Each row is a point on a landscape with many valleys, with its height.
From any point a ball rolls to the lowest of the 2 points nearest to it. It stops when none of these is lower. Distance is the straight distance between rows; heights are no part of it.
<989> (h 30.4): [111 106  93 112 125 119 117 102 120 102  75  81 120 139 139 125 147 129
 144 119]
<532> (h 29.8): [ 83 155 165 124 128 126  58 107 128 196 131 139 138 101  92 151  59 151
 147 174]
<437> (h 3.0): [133 136 150 149  82 128 121 138 100 188 162 141 138  71 137 184  86 106
 158 159]
<145> (h 38.4): [101 128 108 133 145 123 130 123 166  52 106 100  97 154 152 116 207 153
 130 117]
<134> (h 33.9): [160 136 105 155  98 108 159 124 133  80 173 100 139 174 169 150 168 134
 117 132]
<673> (h 61.0): [119 130 116 122 123 130 157 152 174  36 165  90  69 206 164  52 149 151
  96  75]
<669> (h 52.5): [ 96 112 141 110 153  99 133  97 154  52 152 123  81 167 137  47 159 120
  89  94]
<637> (h 56.3): [150 195 131 120  93 169 159 131 106 166 165 149 154 100 145 196 103 112
 119 156]
<721> (h 2.4): [ 94 140 151 150 158 162 100 127 108 162 129 168 169  79 143 159 114  81
 122 182]
<65> (h 44.7): [ 95 110 155  94 156 156 114 132 129  80 124 107 146 128 163  47 104 111
 113 108]
<980> (h 38.9): [110 122 162 111 144 152 163 120 133  76 160  98 131 169 162  59 122 132
 116  99]
<167> (h 65.8): [132 129 144 144 139 124 192 162 151  34 174 105 114 219 153  62 163 140
 109  73]
<38> (h 35.5): [118 143 152 141 175 159 163 107 100 141 118 139 170 155 184 135 125 133
 139 139]
<985> (h 55.3): [130 115 129 123 154  98 139 101 162  86 192 109 115 168 139  74 170 124
  72 108]
<804> (h 27.3): [110  96 139 121 134 125 140 156 144  74 123 157 159 148 131  73 151 104
 110 119]
<119> (h 31.2): [ 86 164 142 129  96 149  81 147 133 221 149 126 123  93 120 169  39 136
 152 163]
<996> (h 47.5): [114 116 142  76 149 151 126 108 131 129 102 102 137 147 118  78 128 114
 108 118]
<45> (h 20.9): [106 100 159 134 143 126 118  82  93 153  94 137 137 112 115 124 114 109
 142 140]
<75> (h 18.7): [166 143  97 153  66 118 160 149 114 144 187 122 152 124 146 166 113 123
 120 128]
<235> (h 25.1): [ 94 138 156 113 115 120  64 132 141 137 127 132 165 103  81 115 104 137
 145 135]
<205> (h 24.7): [138 127 100 131 103 103  70 108 111 132  78 113 130 107 117 179 138 136
 145 131]
<709> (h 27.1): [140 147  97 103 140 137 166 107 136 135 136  94 142 181 135 111 131 159
 100 128]
<627> (h 34.9): [170 156 114 103 157 137 195 131 155 100 178  86 117 185 127  95 152 154
 100  96]
<630> (h 38.2): [104 128 145 148 179 168 140 124 133  94 101 129 150 129 174 124 147 115
 139 137]
<238> (h 19.7): [206 173 100 120  87 123 147 125 125 172 151 155  93  66  99 196 124 130
 136 119]
<106> (h 15.0): [132 159 140 131  99 146  88 143  90 197  91 181 117  69 109 182  59 129
 142 163]
<860> (h 54.2): [174 160 105 124 124 149 146 147 142 140 146 103 116 104 163 192 181 136
 108 114]
<764> (h 22.7): [125 141  99 106 133 128 127  94 139 152 124 116 150 137 141 127 100 142
 105 153]
<1019> (h 56.4): [ 99 118 122 133 153 121 168 117 171  49 146 107  50 226 144  59 172 123
  83  89]
<120> (h 52.6): [190 162  89 150 129 130 176 167 168 115 183 108 115 129 156 167 178 140
 110 110]
<320> (h 72.1): [119 109 131 150 153 159 183 143 133  85  84 114  92 177 166 107 185 122
 115 110]
<438> (h 69.1): [119 130 137 172 124 145 184 166 131  34 184 106  86 222 168 116 188 128
  90 110]
<380> (h 16.0): [160 154  80 134 102 123 127 109  93 179  91 162 122 117 136 183  96 122
 132 164]
<805> (h 19.0): [116 104 163 146 137 116  52 132  79 169  57 143 107  97  79 163  40 136
 147 161]
<939> (h 34.2): [ 87 106 148  81 139 122  57 120 126  92  74 115 139 108 130  90 112 133
 143  98]
<956> (h 23.8): [149 112 131 118 151 110 150  99 136 109  86 141  77 159  90 121 189 150
 147 103]
<180> (h 31.9): [166 146 122 132 131  92 143 134 147 132 180 113 143 123 138 137 128 168
 142 107]
<806> (h 34.3): [ 90 110 152 104 170 127 113 139 146  69  76 165 118 154 128  45 154 112
 125 104]
<18> (h 13.3): [135 136 124 125 100 131 126 154 101 227 112 164  98  71  72 175  59 113
 143 147]
<783> (h 18.9): [143 154  97 138 107 141 116 100 118 158 130 141 152 102 155 164  85 142
 121 173]
<1014> (h 33.6): [170 144  66 125 109 127 173 157 155 113 129 106 113 178  95 104 149 145
 133 109]
<177> (h 73.2): [120 112 158 143 186 151 200 149 135  62 149 124 100 161 168 100 197 112
  98 101]
<193> (h 17.0): [128 138 148 148 153 131  61 120  87 179  61 179 125  60 116 189  61 140
 145 163]
<915> (h 32.0): [122 130 139 116 148 157 174 112 111 119 148 114 170 164 165  95 127 127
 104 130]
<253> (h 29.6): [ 99  98 139  95 133 112  93 119 120 128  97  98 120 110 105  69  80 140
 150  85]
<471> (h 22.6): [ 80 141 185 120 129 154 123 110 121 193 169  97 151 114 129 140  64 128
 160 146]
<113> (h 12.3): [174 136  94 126 127 107 147  90 117 175  96 164 103 135  98 159 131 138
 127 134]
<948> (h 34.8): [ 70 119 180 128 165 125  80 128 122 103 117 151 171 100 153  81 103 115
 150 127]
<409> (h 23.3): [184 133  83 135  74 105 174 111 109 149 157 125 129 148 106 151 111 111
 133 148]
<382> (h 21.6): [131 102 103 122 142 177 160 161 135 117  94 142 148 136 117 125 184 115
 120 118]
<313> (h 32.6): [115 162 160 158  93 136 123 147 125 238 196 139 125 102 125 172  34 146
 147 161]
<158> (h 39.4): [102 116 189 135 183 121 120  97 139  93 137 160 153 116 142  76 149 120
 130 125]
<737> (h 13.9): [147 132 101 130  95 119 141 112 111 218 179 121  82  69 106 198  80 122
 130 139]
<577> (h 55.4): [159 177 125 128 122 164 161 122 132 139 152 115 150 117 176 190 130 144
 123 131]
<983> (h 33.8): [117 123 117 124 152 110 103  96 146  85  85 108 102 120 148 146 186 134
 134 120]
<482> (h 24.8): [128  99  98 105 136 119  83 121 107 158  64 110 113 106  99 107  81 136
 150 102]
<542> (h 37.8): [115  90 112  95 128 117  73 155 127  88  46 113 122 123  91  81 142 125
 121 103]
<546> (h 6.5): [ 99 119 161 141 125 125  80 141 110 184 153 153 160  63 119 161 104 102
 132 171]
<463> (h 16.6): [158 176  95 122  62 111 115 135 111 189 165 153  84  52 109 215  87 112
 149 136]
<324> (h 31.0): [ 63 112 186 116 164 128  42 121 114 116 115 151 159  96  99  73  66 111
 150 146]
<283> (h 9.3): [ 89 120 172 153 150 148 131 122 115 125 159 148 178 111 154 115 108  82
 130 167]
<653> (h 22.3): [163 125  87 140  81 106  81 134  91 161  75 152 124  73  84 176 131 116
 144 144]
<497> (h 46.3): [153 109  89 144 138  95 161 159 172  93 125 138  79 142 118 125 204 139
 123  99]
<131> (h 16.2): [127 104 161 146 120 115 142 107  98 170 147 121 137 135 134 143  98 121
 148 123]
<1018> (h 49.6): [ 96  88 129  86 147 133 134 103 147  97 129 100 100 153 119  69 166  95
 101 102]
<339> (h 22.5): [141 130 138 124 124 156 109 130 102 129  64 176 157 120 102 156 147 113
 128 147]
<161> (h 16.8): [ 53 123 199 145 150 147  95 117 105 154 169 125 161 101 128 119  78 107
 150 168]
<176> (h 42.2): [135  99  97 126 137  85 128 139 173  95 127 128 109 131 135  96 159 147
 121  91]
<209> (h 24.0): [178 127 108 142 106  94 149 134 129 189 169 109 119 108 117 149  84 160
 152 108]
<231> (h 40.4): [129 125 133 127 154 140  99 140 135 146 121 146 144  78 139 152 135 138
 123 131]
<342> (h 19.6): [131  93 138 132 114 113 133 148 128 101 166 135 144 133 118 112 167 102
 111 130]
<500> (h 37.4): [146 122 111 123 126  95 109 147 154 131 130 129 144 103 121 133 147 154
 138 101]
<312> (h 19.5): [ 96 136 175 132  87 114 110 136 132 139 173 114 173 112 104 140 110 130
 152 146]
<264> (h 39.9): [123 137 117 141 134 151 153 142 157  58 162  97 145 164 186 113 171 132
 103 126]
<228> (h 28.1): [ 82 134 156 109 150 133  48 127 113 155 109 139 165 105  96 114  55 138
 132 168]
<638> (h 18.2): [166 128  71 133 100  97 124 128 111 185 132 116  90  79 114 179  90 145
 168 114]
<789> (h 21.2): [138 121 126 114 132 113  55 123  88 179  73 110 111  89  73 160  60 159
 152 131]
<261> (h 32.8): [124 125 114 119 104 103 117 140 155 104  93 159 166 153 112  83 136 128
 124 139]
<337> (h 37.5): [140 134 111  91 120 116 144 150 161 118 126 138 127 180  81  75 146 128
 119 108]
<1010> (h 12.0): [149 104 105 143 112 138 147 148 128 131 146 153 157 148 141 130 141  98
  83 163]
<281> (h 27.2): [115 116 117 134 120 128  72  94  93 105  43 105 141 117 115 133 131 127
 139 144]
<466> (h 19.9): [167 147 105 115  83 143 127 142 110 140  71 163 126 103  79 168 155 118
 142 132]
<182> (h 11.1): [136 144 139 144  71 131 141 149 138 170 190 140 154 108 124 143  95 122
 148 151]
<790> (h 40.3): [111 113 133 141 169 151 114 128 119 113 118 125 148  92 154 140 185  99
 109 131]
<888> (h 28.0): [187 125  73 150  90 106 177 121 137 112 148 116 124 183 123 130 145 136
 140 135]
<728> (h 43.5): [ 76 142 121 132 136 129 133 133 167  28 131 108 106 188 170  87 184 121
 113 123]
<165> (h 15.4): [174 102  95 126 108 132 155 162 127 138  94 138 127 111 104 152 167 106
 135 106]
<251> (h 9.9): [135 115 155 129 116 114 121 125 103 207 122 144 109 111  97 151  72 131
 158 132]
<827> (h 70.9): [134 136 126 162 135 160 199 158 155  61 121 112 105 218 148 125 190 138
 115 115]
<857> (h 58.0): [122 129 163 132 145 109 154  86 137  92 170 114 134 156 143 115 176 145
 122 121]
<295> (h 49.7): [171 119 121 149 157 120 180 146 149 106 149 123 106 137 158 135 183 158
 121 100]
<1005> (h 16.9): [141  96 118 118 138 120 141  95 113 151  95 150 116 146 101 113 151 131
 125 132]

Where does a ball stop that starts at each point below?
<939> -> <251>
<264> -> <437>
<577> -> <737>

Call two points neighbours if one is among the 2 nearest of the other. Go from one point of each pair to the other, from neighbour to neighbour, staying as low as possible. Name the highest point that can't be avoided.
<251> and <737> -> <231>
<113> and <251> -> <45>
<437> and <721> -> <546>
